Points, in no order, along strands that fork and pass close to each other.
In the rows, 128 means zero.
Points whose rows are less than 143 apart are linked; no others are. Some points are linked to none.
liv: [161 123  88 112 170 140 154  79  73 150 108 149  86 162  95 117 117 148
 135  92 111 120 126  89 137 124  99 110 182 112 146]
Dem: [115 133 118 122 137 137 129 155 113 127 131 126 106 133 133 147 177 150
 140 147 143 137 118  95 189 124 162 156  95 139 145]
gero: [ 91 117 191 138 126 155 120 160 142  77 108  70 166  74 163 144 158 103
 149 155 141 114 156 121 108 132 147 120  86 159 141]
lene: [153 106 132 170 101 117 115 137 126 136 142 149 160 105 139 139  79  68
  97 147 121 134 128  90 132 148  97 116 171 104 115]
lanis: [134 101 152 138 150 218 127  86  79 139 146 167 158 120 105 148 113 121
 104 165  92 138 145  95  79 141 124 124 183 129 146]
Mut: [144 115  67 134 100 193 127 128  96 130 107 152 123 161 129 167 100  96
 107 126 146 110 155 128 158 138  92 158 170 121  82]
saka: [137 137 116 138 134  50 145  79 145 126 115 114 109 139 127 148 109 104
 135  71 133 121  82 172  89  90  96  82 162 152 114]
zupe: [134 153 138 169 133 161  97 103 129 160 170 156 178 105 107 109  70 118
  81 183 112 144 149 177  60 175 129 110 136 100  99]
tif: [161  84 142 111  81 138 129 167 125  85 104 148 138 135 168 111 137 104
 159 151 125 132 108  83 205 124 117 179 149 115 135]
somi: [156 134 135 139 157 103  91 173 126 131 123 132 116  92 119 127 132 121
  89 150 113 151 139  39 209 175 119 120 119  93 160]
Razuv: [114 147 125 129  76 133 128 145 159 137 123 111 138  95 164 136 117  95
 126 128 134 101 154 162 107 152 112 155  82  85 119]
Fas: [128 155 143 136 197  95  62 142 109 121 146 123 114 152  86 121 183 183
 115 133 147 154 110 125 143 105 196 104  73 178 135]
bokop: [120 119 118 111 104 145 152 152 162 126 172 162 164 160 158 115 163 141
 155 167 144 172  98 164 119 114 173 156 117 166 116]
vifa: [109 156 174 136 148  69  95 126 127 126 124 106  83 106 122 109 170 143
 183 167 160 114 138 114 169 102 147 107  60  76 130]
Teset: [149 163 151  99 150 134 130 111  94 128 101 124 121 119  93 113 141 186
  92  50  80 108 116 128  94 107 156 141  94 143 179]
ves: [196  93 127 149  89  94  94 121 119 137 146 182 155 147 133 141  74  84
  98 129 116 141  91 106 131 108  99 125 188  97 103]
sizaf: [107 134 143 164 153 115 132 101 133  94 144  92 162 125 135 154 124  98
 143 153 166 150 111 182  69 114 120  82 154 180  76]
Zevof: [112  65 141 132 116 165 153 117 104 116 110 138 131  91 144 136 127 106
 190 165 111  99 176  34 170 141  92 130 156  73 156]
Vegif: [107 152 138 188 130 131 120  86 130 139 157 131 162 109 117 137  80  99
 103 159 148 135 131 177  45 129 115  81 156 125  83]
zumu: [146 150  90  91 146  94 153 150 150 131 116 131  88 182  99  84 131 175
 115  79 104 138 105 148 163 132 138 144 149 144 142]
vif: [ 84 107 167 154 138 166 153 124 134 120 137  89 172  74 141 154 131  96
 115 146 113 134 157 105  71 147 142 102 134 158 141]
Lar: [133 113 135 129 124 230 111  75  76 162 128 177 134 100  97 132  94 146
 104 158  74 108 173 135  88 164 124 144 137  94 152]
soziz: [141 125 200  98 132 136  91 132 120  99 133 127 154 109 117  78 187 157
 146 152 103 129  99 127 132 103 197 150  60 146 173]
tanov: [114 148 162 121 143 119 110 146 156 130 154 104 145 106 118  48 110 124
 140 186 117 133 160 140 127 173 138 118 114  87 130]
gasun: [ 94 156 153 103 180  91 148 137 162 137 138  82 129 131 110  85 153 170
 157 102 122 119 146 183  88 106 157 101 104 156 140]
Lenu: [102 133 108 168 146 144 121 157 141  97 153 122 176 138 145 167 133 101
 107 168 185 155 124 143 105 137 131 101 126 185  69]
filat: [138 184 125 137 177 110  67 145  95 100 109 118  96 147  94 148 161 191
 104 109 159 119 130 156 154 106 163 120  65 158 118]
Namik: [111 166 125 118 167 139 113 146 158 174 181 151 130 135 102  68 127 163
 108 179 110 156 155 155 110 168 154 122 109 112 127]
zute: [131 124  85 110 115 158 151 189 167 120 130 125 153 160 134 119 104 123
 105 123 135 143 153 155 140 156 126 149 144 171  92]
nor: [118 180 107 118 150  79 101 127 125 119 119  88  88 145 109 144 157 179
 137  75 168 102 144 182 132  93 156 120  37 139 111]
dori: [137 167 100 143 148 173  88 145 135 149 180 162 158 144 111 100 100 148
  89 195 139 159 144 168 101 184 148 139 125 142  95]
Rur: [168  77 126 102  76  92 151 121 146 129 133 148 124 147 153  83  82  78
 175  89 108 127 117 147 145  95  69 152 197  83 111]
Potoz: [147 127 122 162  93 111 118 148 123 114 129 136 153 135 157 210 169 102
  99 130 162 149  74 114 137  91 152 136 112 168 127]
Gumug: [115  96 189 116 129 115 132 174 163  80  95  63 155  77 162 125 191  99
 168 133 128 124 131  89 149 117 154 137  83 168 169]
Famu: [115 162  71 126 163 107 125 130 145 127 159 123 129 166 122 156 129 182
 116 109 196 149 111 187 102 124 153 112 104 186  95]
pag: [133 138 132 199 124  76 112 126 131 158 138 132 136  65 128 152  78  93
  89 136 120 130 139  68 125 163  94  90 131  84 120]
mas: [135 117 148 103  81 101 172 135 153 137 109 116 133  94 152 151 139 127
 125  38  90 107 107 136  91  98 140 158 120 137 183]
bava: [142 123 106 108 103 115 175 119 138 161 132 131 126 130 134 166 130 125
  85  42  94 124  89 129  85 113 138 138 139 163 182]
vaz: [131  77 100  74 109 181 160 127 125 117 131 150 143 203 145 113 124 123
 151 120 145 168  95 193 133 106 123 160 188 190  93]
kibok: [126 133 146 111 100 105 150 139 147 133 107 112 125  94 150 118 137 118
 156 100 109 101 135 132 129 110 126 152 112 102 145]
pido: [122 128 107 157  90  97 141 135 141 137 133 134 114 133 163 183 144  82
 137 147 173 138  95 112 173 101 106 124 122 108  92]
dimut: [122 138 101 109 119 163 117 195 173 105 131 124 139 140 144  93 103 122
 111 161 131 135 163 137 167 195 122 160 108 135  92]
namo: [142 159 155 116 154  65 109  81 140 123 149 156  99 169 105  77 144 160
 172 166 140 151  70 161 137  64 137 103 112 106  87]
Lipef: [178 137 124 117  96  95 122 121 153 166 154 176 140 139 120 133 132 142
  75  82  81 144  74 134  97 103 182 145 122 132 172]
purar: [114  97 107 118 167 181 159 105  84 125 101 129 114 163 109 146 150 150
 138 119 119 133 114  87 135 136 127 121 189 165 159]
Mumed: [141 139 111 137 135  92 128 131 120  98 122 115 117 171 121 173 178 151
 115  89 154 156  55 133 153  73 150 121 120 196 124]
noba: [135 123 166 175 133  62 104 153 138 140 124 108 127  67 142 136 128  82
 127 142 127 137 123  56 162 136 116  94 101  94 153]
noki: [128 127 175  96 128 164 128 146 119 121 118 126 136  96 121 102 169 178
 123  95  75 114 140 107 129 135 182 176  77 136 195]
Mabor: [127  90  96  92  97 224 141 129 102 114  78 142 130 148 131 133  87 116
 117 125 103  82 187 126 140 174  94 176 167 132 111]
fazun: [170  90 136 106  61  86 141 142 161 111 129 151 126 144 177 102 126  83
 165 131 129 138  96 133 187  99  89 172 156  94 105]
Gid: [120 133 216 119 117 137 117  91 115 126 136 134 143  80 126  91 154 140
 183 161 101 111 119 123  97  99 175 139  82  87 173]
tolo: [115 174 137 157 164  65  81 148 137 134 145 101  93 127 115 121 140 143
 139 168 188 138 140 133 164 119 132  87  78 104  93]
Lipop: [124 111 154 111  94 196 123  97 128 156 144 163 151 109 131  73  85 122
 147 176  93 106 174 133  96 168 118 166 148  65 132]
zeve: [ 97 136 137 117 180 102 120 140 121 109 144 113 131 155 105 141 194 165
 127  96 140 166  74 141 132  84 186 112  98 229 141]
roke: [ 95 155 141 121 141 170 130  72  86 119  97 107 100 126 101 131 106 160
 161 128 132  77 177 172  81 134 113 116 122  91 128]
zisud: [100 147 120 150 127  93 109 164 134 105 112  87 109 122 140 155 141 100
 137 150 182 123 151 113 185 140 100 110 119 108  88]
seki: [161 104 130 145 150  67 149  90 109 102 113 125 129 144 116 147 125 105
 145  85 118 143  62 101 113  85  90  79 203 163 146]
nuvud: [103 140  48 152 149 134 137 165 158 140 170 127 157 145 140 173 139 153
  96 128 192 155 142 159 105 146 156 131  80 197  91]
kog: [ 83 138 129 146 139 109 134 133 124 166 118 118  73  75 124 115 116 129
 143 152 120  89 194  83 160 166  93 110 103  39 141]
Dinez: [118 142 115 171 133  80 135 121 111 142  99 108  90  83 120 140  78 112
 122 112 129 104 174  91 149 151  72  99 143  57 119]
zeguv: [115  76 131  92  99 222 156 154 130 101  91 129 145 130 144 118 125 129
 132 133  87  93 172  96 126 182 129 181 162 137 151]
Bovov: [145 107 126 141 153 197 125  94  83 118 138 154 146 164 100 140 125 123
 123 163 128 158 111  98 113 124 123 111 207 157 129]
fabo: [134 152 125  76 141 113 147 131 152 123 141 127 116 162 117  70 137 176
 163 115 119 123 124 194 112 117 141 141 119 139 124]
kapi: [ 94  99 148 133  99 157 126 126 139 136 111 131 117  84 145 119  97  93
 166 178 127  79 201  77 159 179  67 135 116  46 129]
tuf: [137 102 147 116 112 123 131 198 145  55  83  85 153 122 166 120 154  96
 144 127 132 141 108 109 183 135 131 156 126 174 125]
mev: [131 118  66 156 123 168 146  92  96 175 123 142 106 122 108 187  75  92
  81  94 126 108 163 114 119 151  64 120 158 103 106]
Beki: [145 146  75 101 138 155 141 160 124 111 102 114 111 154 106 106 104 157
  83  76 121 124 137 148 144 157 118 155 143 161 129]
lek: [ 90 101 121 111 138 187 155 150  98  80  93  98 135 146 128 176 164 142
 134 115 148 137 135 113 138 123 145 131 149 203 136]
sibor: [156  79 118  94 100 161 141  90 109 129 140 171 143 186 148 135 121  87
 161 143 144 165  91 162 133  74 100 150 198 146  85]
gele: [ 97 138 146 127 185 113 155 143 137 125 129  82 148 108 114 109 141 136
 124 126 115 141 145 130  87 129 152  92 140 160 150]
kepur: [118  97 113  60  97 166 173 173 143 118 106 133 104 141 140 101 149 144
 142 105  96 114 156 115 169 156 150 188 144 138 173]
tasa: [123 168  70 130 120  74 129  80 149 162 160 154  96 192 126 150 121 169
 125 111 179 134  76 202  91 104 126  94 103 128  91]
sarib: [ 87 112 100 145 156 180 137 171 107  96  87  94 128 123 130 179 149 118
  94 131 146 123 164  66 178 158 136 124 137 178 118]
debu: [ 89 112 177 127 117 142 140 115 145 163 151 132 139  92 129  54  94 115
 161 183 101 117 161 131  99 165 126 119 144  68 132]
linez: [139 158  75 145 114  61 137  48 137 160 137 133  84 182 126 154  92 132
 117  83 148 112  75 185  85  88  95  94 141 108 105]
bofan: [165  94 117 100  90 107 145  70 113 122 123 145 119 173 143 116  92  97
 173 110 135 128 104 192 121  74  67 130 199 119  96]
gug: [177 122 151 144 146 105  86 150 101 113 129 147 117 104 120  89 106 126
 124 175 117 138 132  46 197 153  89 122 160  61 137]
babug: [117 143 144 167 142  50 118  95 144 184 168 154 111 118 111 142 153 138
 108 132 116 149  85 113 101  93 160  80 111 105 154]
tobol: [107 144 123 128  82 151 122 185 178 107 111  81 149 105 182 128 126 103
 130 132 155  98 175 142 140 180 125 164  65 127  96]
tepek: [136 143  72 124 150 149 139  61  80 179 111 131  80 140  97 149 106 149
 102  74 114 102 142 116 105 147  79  99 152  91 150]
ziz: [203 111 136 139  72  88 105 135 150 147 151 187 151 133 143 142 106 106
  75 115  92 144  67 102 129 109 147 159 138 114 143]
zef: [142 169 114 123 136 149 126  90  84 146  96 126  87 105 107 170 123 168
  92  50 104  96 139 124  93 119 129 125  98 114 169]
piti: [ 89 137 190 125 141  90 124  99 141 155 143 110 103  89 125  88 182 142
 199 137 120 105 122 134 120  74 171 112  42  88 157]

A fork is a point with three links. Follow the links from the first point to the second and name the forks in between, in order.
Teset; sarib => tepek, purar
vif; kog => pag
mev; Gid => tepek
lanis; noki => purar, tepek
lek; tanov => purar

A fork is a point with three links, a tip a point with one. Leave the first point through the second and follow the links. Name the first fork or tip that comes.
tanov; debu => purar
filat; Fas => tepek
dimut; tobol => pag
piti; vifa => nor
zute; Beki => vaz
sizaf; Lenu => seki

Name the points in between on the shortest way along the links from the first point to the second, in order.
kog; zute => Dinez, pag, lene, ves, ziz, Lipef, bava, mas, kibok, Razuv, tobol, dimut
gero; tobol => vif, gele, gasun, fabo, zumu, Beki, zute, dimut
mev; Potoz => tepek, zef, Teset, noki, soziz, Gid, piti, vifa, tolo, zisud, pido
dori; sarib => Namik, tanov, debu, Lipop, Lar, lanis, Bovov, purar, lek
